Each row is a point on a landscape with many peaks, with its height.
From any point a climber steps to the highest of the 2 points nearest to it. It stops when none of these is higher. Distance is the straight distance between rows; heights are no part of it.
zalez: [ 34  15  37   8 -24  41 -43  28 -21 -39 -43 -19   7 -24 -21  29   7 -40
  -1 -11   1  16]  h=55.1
Koz: [ -1  -5 -50  12  15  22 -18  21  53 -28   9 -11  33  40 -24  57  16  15
 -17   4 -28  31]  h=64.1
pili: [  9 -31   6 -61 -27 -29  29   0 -11  50   7  25   9  -9  18 -17 -13  27
  46  -1  12 -48]  h=20.6
ripo: [ 28  14  -3  31 -12 -63   0 -14  47 -20 -17  12  -5  40 -46  13  34 -36
  33  39  13  35]  h=67.0
linur: [-49  19  25  36  32 -24  32  28  -3  38  34  58 -16  11  20 -40 -43   7
  -8 -42  26 -16]  h=20.5
mek: [ 30 -18   0  24 -33  -1  25 -34 -31 -30 -23  28 -35  10  20  19  27 -11
 -54  38  -8  74]  h=45.6
litid: [  2  -5 -13  31 -44 -25 -23 -14 -31  15 -18 -47 -10 -32  61 -22 -13 -15
  21  42  15 -17]  h=53.3
Vopel: [  5   8   3  18   1 -64  -1 -15 -20   0   1  18  10  30   9  -9   6   1
 -21 -19 -32  34]  h=9.2
gadu: [ 19 -13  -8  10  13  21  33  -7 -21 -25   8  12 -26  22 -22   9 -58  18
  -2  -3  53   4]  h=28.5
gafa: [-14   8  24  28  -9  36  36  29 -42  -4   6 -11 -72  -4   2  34  -9 -52
  10 -27 -23 -16]  h=68.4
Zuvu: [-28   3  42 -46  35  -3 -23 -46  15  23  29  11   2 -32  -2 -70   4  12
  30 -42  17 -18]  h=27.6
zesut: [-35 -13   2   0  11  18 -12 -17 -16  -8  13 -19 -23 -34   9 -51 -13  -4
 -20 -47  11 -33]  h=31.6
Gur: [  4  29  13 -24  15  43 -28  16   6 -42 -19 -21   7  -4 -59  31 -11 -40
   8 -25  -7 -10]  h=50.3
Piro: [ -3   5 -13  77   9  48  -6  57  -4   7 -17 -32   6 -17  28 -37   1  40
 -30  21  28   9]  h=61.7
Tiku: [ 20  -4 -11 -33 -27  20  45  23 -28  24 -11  24  -1   1  23  21 -18  34
 -10   0  -5  -7]  h=41.6
pato: [  9   5 -14  65  37   4  44   4 -13 -12  22  20 -37  32 -22   0 -48  28
 -12 -19  54  26]  h=33.2
livi: [ -8  18   5  43  11  42  53  51 -26   2 -10  -1 -59   8 -10  31 -15  -9
  -9 -28  -7  -4]  h=59.7
Muna: [-36 -20 -19  -4  11  59 -50  27  49   3   1 -46  37 -46  22  -6  37  26
  -8 -17 -10   5]  h=64.6
Gop: [-18  -1  20 -23 -25  47  24   5 -46   3  10  -9 -61 -19  -4   9 -23 -49
  -3 -14   6 -66]  h=58.0
rutun: [ 35  -5  23 -60  26 -14  -8 -35  31 -38  -5  15 -11  24 -56   5  25  11
  26  13  29  16]  h=6.7
voku: [ 23 -22 -21  19  -1 -49   2 -34   3 -51  22  18 -17  42 -29 -24 -16 -29
 -23  -1  50  32]  h=44.1
nef: [-18  -6  18  15  -4   4  16  48 -25  41 -21   4 -21 -28  13  -8 -33  20
   7   1  40 -23]  h=18.4
Ludas: [-21  -3  13   6  29   1  11 -51 -14 -33  45 -13 -63  -8   1  31  40 -59
   2 -22 -49   1]  h=48.0
geduz: [  4   0  10 -26  30   4 -56 -13  36 -44 -15 -35  26  -9 -54  16  26 -23
  19 -16 -19   9]  h=45.9
fev: [-36  -3  -8 -13  18  15  17   3 -20 -15  36  -2 -15  10  26 -28  21   2
 -76 -60 -44  -3]  h=63.7
nog: [ 47  -2  23 -68   9 -33  17 -43  36 -24   8  25 -18  45 -49   3   2   0
  53  15  28 -33]  h=3.5
nom: [  3  -5 -25  -7  -7  -9  46  19 -30  18   9  48  26  35  27   5 -13  56
 -28 -15 -19  13]  h=47.7
bugi: [-52  18  -1 -24  24  14  12  -3 -11 -39  33 -25  -9   8 -14   4  24 -22
 -49 -59 -39 -14]  h=57.9
bek: [-18 -20  -4 -45  14  -9  25  13  10  40  33  21   2  -6 -10  -6 -18  23
  39  -1  32 -47]  h=29.3
lop: [-32  22  21  18  24 -22  31  23  -5  46  20  65  21  16  42 -47 -18  26
 -10 -17   8  19]  h=29.9
gavil: [  1 -18  27 -34  -3   6 -22 -45  -8 -32  16 -32 -36 -21   8  16  28 -52
   3  -5 -44 -16]  h=43.4
lumom: [  0  -2  -4  73 -14  39 -26  38 -23   1 -22 -37  -8 -45  68 -50  17  24
 -12  29  29   9]  h=68.5
Tel: [-44 -13 -20 -15 -13  36  23  10  -6  17  22 -11 -49  -8  -9  22 -30 -40
  15  19   8 -83]  h=49.7
kifoz: [ 36   4 -10 -42 -24  -6 -30 -20   0 -13  -2   8  25  32 -24   3 -16 -34
 -28   5  19 -46]  h=56.0
pep: [-18  17 -29 108  11  21  14  63  -5   9 -14 -27   2  14  14  -6   4  17
 -24  14 -16  10]  h=68.9
soro: [-22  -2 -51  44  23 -11 -21   6  35 -21  34 -17  29  33 -10  17   2  -3
 -12 -18  -8  18]  h=69.7
saf: [-34   5 -15  13  34  35 -39  16  52   9  18 -14  40 -21   8 -23  10  29
 -22 -32   1  29]  h=57.8
bok: [-46  17  11 -24  41  17   4 -15   6 -19  40 -25 -16  -3 -19  35  57 -36
 -15 -42 -62  -4]  h=53.4
pav: [ 19  -9  18   5   6 -81 -25 -34 -10  -5   0  -1  19  14  10 -42  -8  -1
  -6 -13  21  23]  h=12.0
vot: [ 36  35   0  23 -38 -51  -2  16 -44  21 -44  -8  27  25   6 -18 -57  -9
  22  27  26 -27]  h=26.8
Pid: [ -1   1   1 -15  17  63   1  15   4  -8   3  -6  -5 -16  -8  59  31  20
   2   0 -34  26]  h=10.2
Vid: [ 12   4  16 -46  25  -9 -50 -18  28 -15  -5 -31  33 -16 -30 -23   9   3
  22 -29  -2  -6]  h=42.0
gor: [-24   0  10  48   9  69  21  73   0   1 -21 -15 -30 -25  -5  15   9  12
 -29 -18 -14 -11]  h=63.8
kufi: [ 26  16   7   1 -44 -14  25  25 -47  42 -23   4  -2   5   0 -13 -66   0
  12  16  40 -34]  h=22.9
lotid: [ -5  -3 -52  23 -10  30  24  36  23  16  -8  -2  34  22   2  60  18  26
 -20  28 -62  26]  h=58.8
ditev: [-16   3  43 -43  46  29 -22 -40  38  35  28  21 -14 -58  -2 -29  14  18
  57 -11  17   0]  h=19.1
gov: [ 20  23 -20  47 -19 -66  36 -21  -6 -16 -19  38 -23  37 -19  17  25 -39
   4  53  -5  39]  h=57.0
bidir: [-24   7 -38  90  22  12  -4  32  23 -17  11 -24  -9  19  -5  36  -2   3
  -3   6 -19  27]  h=77.4
Vor: [-24  17 -15  27   1 -39   4 -11  10  49   5   5  18  -8  34  15  33   7
  32  28 -52   5]  h=21.9
fav: [ 37  -8  -8 -24  -3  21   4 -19  -5 -37  -3  19 -11  12 -57   3 -59   0
   1  23  78 -20]  h=25.9
relu: [ 18  11  38  20 -32  21 -18  21 -45 -14 -51 -27  -1 -18  18  -3   0  -8
 -37 -30 -16  34]  h=60.3
bokef: [-25 -29  -9 -25  -4  -7  37  35 -12  22  19  58  19  20  48 -35   9  51
 -55 -44 -19 -15]  h=58.2
mip: [  3 -32 -11 -17 -38 -26 -35 -38   3  19   8 -46   7 -21  34 -22  -2 -38
  23  10 -12 -33]  h=46.8
Ser: [  3  10   3  -7 -32   6 -18  49 -24   4 -41 -40  28 -18  11 -32 -27  -5
 -27 -37   8  -6]  h=66.9
zod: [ -5 -24  -6  32 -32  11 -14  -6 -34  18  -9 -41 -11 -50  85 -55  -7  18
  -6  36  35  -8]  h=60.1
murak: [ 43  -9  -1 -33  -6  13 -21 -19  12 -13 -18 -11  21  -3 -45 -19 -55   6
  35  14  73 -16]  h=30.3
Geve: [ 39  -1 -10  -2 -27 -30 -27 -12  14 -31 -11  13  17  33 -37 -16 -23 -32
 -27  12  41  12]  h=50.0
zimib: [-13 -13 -17 -44   2  20  48   1 -15 -18  38  11  11  23  25 -19  15  40
 -81 -33 -33 -10]  h=71.5
Begiv: [ 24   6 -24  53 -18 -54  28 -34 -19 -26 -17  19 -22  23   7  -3  13 -10
 -24  71  18  58]  h=51.3
reta: [-25 -27 -25 -28   1  44  42  19  17  28  20  13 -26 -17  -8  15 -33  18
  26  20  37 -56]  h=39.4
ral: [  2  23 -19  32 -18 -64  18 -13  -4  20 -23   6  30  20  18  23  10   1
  40  59 -39  -7]  h=26.3
Rim: [ 29  -4  -6 -16  -4   7 -43   2  44   0 -27 -13  47 -15 -20  37  34  16
  35  45 -14  44]  h=6.6
mapaf: [ 28  32   1  13 -31 -61  -3  11  -8   7 -46  19  57  43  -2   3 -15  -2
  26  47  -1 -13]  h=31.2
kamap: [ 41  18  34 -15 -14 -63  29 -31  -6   8 -55  33   2   9  -7  21  34  20
  30  53 -27  27]  h=46.0
vasa: [-44 -14 -22  16   1  -1 -12  -6  22  31  31 -15  -6 -27  35  14  38 -12
   4 -14 -50   7]  h=17.9
gumik: [ 48  24  28  -8 -21 -58  28 -31 -39   4 -59  37  13   0  17  -1  -4  25
  26  66  10  19]  h=39.0
lakan: [ 24  -2  22 -15  16 -37  -2 -39  -4  23  21  17  -5  -1   8 -33 -17  18
  30  -2  35  15]  h=17.1
kap: [-15  -7  -1  -4  26  44   1 -21  14 -15  27 -10 -31 -21 -20  54  25  -6
  28  17 -18   2]  h=12.2
mami: [ 18   5  53 -36  37  34 -15 -44  14  11  14   8 -27 -48  -8  11  37  18
  48 -13   5  10]  h=13.7
tosad: [-39   0   9   5   8 -31  12  40 -10  37   1  10 -10 -15   2 -24 -29  -4
   3 -56  26 -50]  h=24.5
rike: [  7 -19   5 -68 -27 -42  23 -14 -24  28  27  24  26  23  20  -2   5   9
  14 -16 -25 -30]  h=14.6
zedir: [-20  12  -4   8  17 -11 -33   2  25  10  12   1  51 -16  29 -50   0  16
 -22 -37   8  33]  h=51.1
mer: [ 26  -2  32 -40  51  29 -27 -42  32 -36   3   6 -19 -28 -56  17  24   7
  40  11  27  32]  h=9.7
mezu: [-31  -6   0 -22  25  20 -38 -13   6  -6  13 -16   8 -33 -30 -44  -7  14
   7 -41  25 -20]  h=36.2
Mub: [ 20   6 -19 -36 -40  17 -29  14 -12  -6 -17 -17  36  -1   2 -15 -34 -25
 -40 -23  -5 -39]  h=61.3
mim: [-17 -20  -6 -55 -31   0 -20 -45  -5   2  22 -43   2 -21  18   8  20 -58
 -11   2 -50 -46]  h=42.3
ker: [-51   4  16   4  15 -27  -4  10  20  38  29  52  48  14  47 -73 -13  10
 -29 -36  -1  15]  h=40.3
kol: [-35 -30  -5  28  -1  70 -18  67  26  -3 -12 -25   6 -43  20  10  26  27
 -25 -19 -19 -20]  h=72.8
toz: [ 10   5  11  -9  -1  47 -36  21  34   2 -16 -24  31 -15 -19  62  29  -5
  55  21 -31  17]  h=8.2
vivim: [ 38  -4 -10   7 -38  10  -6   1 -15  -9 -37  14  -5  15   8  39  12 -20
 -56  42 -34  38]  h=49.6
med: [-31  -8 -19 -13  11  10   5 -23  24  17  37 -19 -28  -3  -1  49  36 -22
  35  24 -60 -21]  h=14.7
dig: [ 35  -7  18 -57  -4  10 -28  -5  21  -5 -19  -5  42  -6 -14  -6 -16  29
  25   3  31  15]  h=36.1
Fige: [ 38  17  31  -3 -12 -68   0 -33  18  -7 -31  15 -14  31 -22 -10  29  -2
  38  25   4  29]  h=55.8
supag: [ 18   1 -40  10 -29  22   8  13  11  11 -18  12  13  24 -11  61 -17  -7
 -17  48 -34  12]  h=54.1
kigil: [  5   5 -13  59  31 -50  22 -16 -15 -26  16  27 -20  45 -11  -1 -25  10
 -21   4  52  44]  h=38.3

For each start below, name the point where the climber stops.
pav => Ser
Pid => mapaf
vivim => bidir
linur => kol
dig => Ser
mim => lumom
rutun => Ser
pili => gafa
zesut => Ser

Call two points neighbours if one is among the 2 nearest of the other. Go from one point of each pair to the other, from neighbour to neighbour, staying as high as possible. Name the lowest point that can't be avoided.
kol and Ser => linur
lumom and ripo => mek
bidir and zimib => mim
lumom and bidir => Piro
kol and gafa => livi
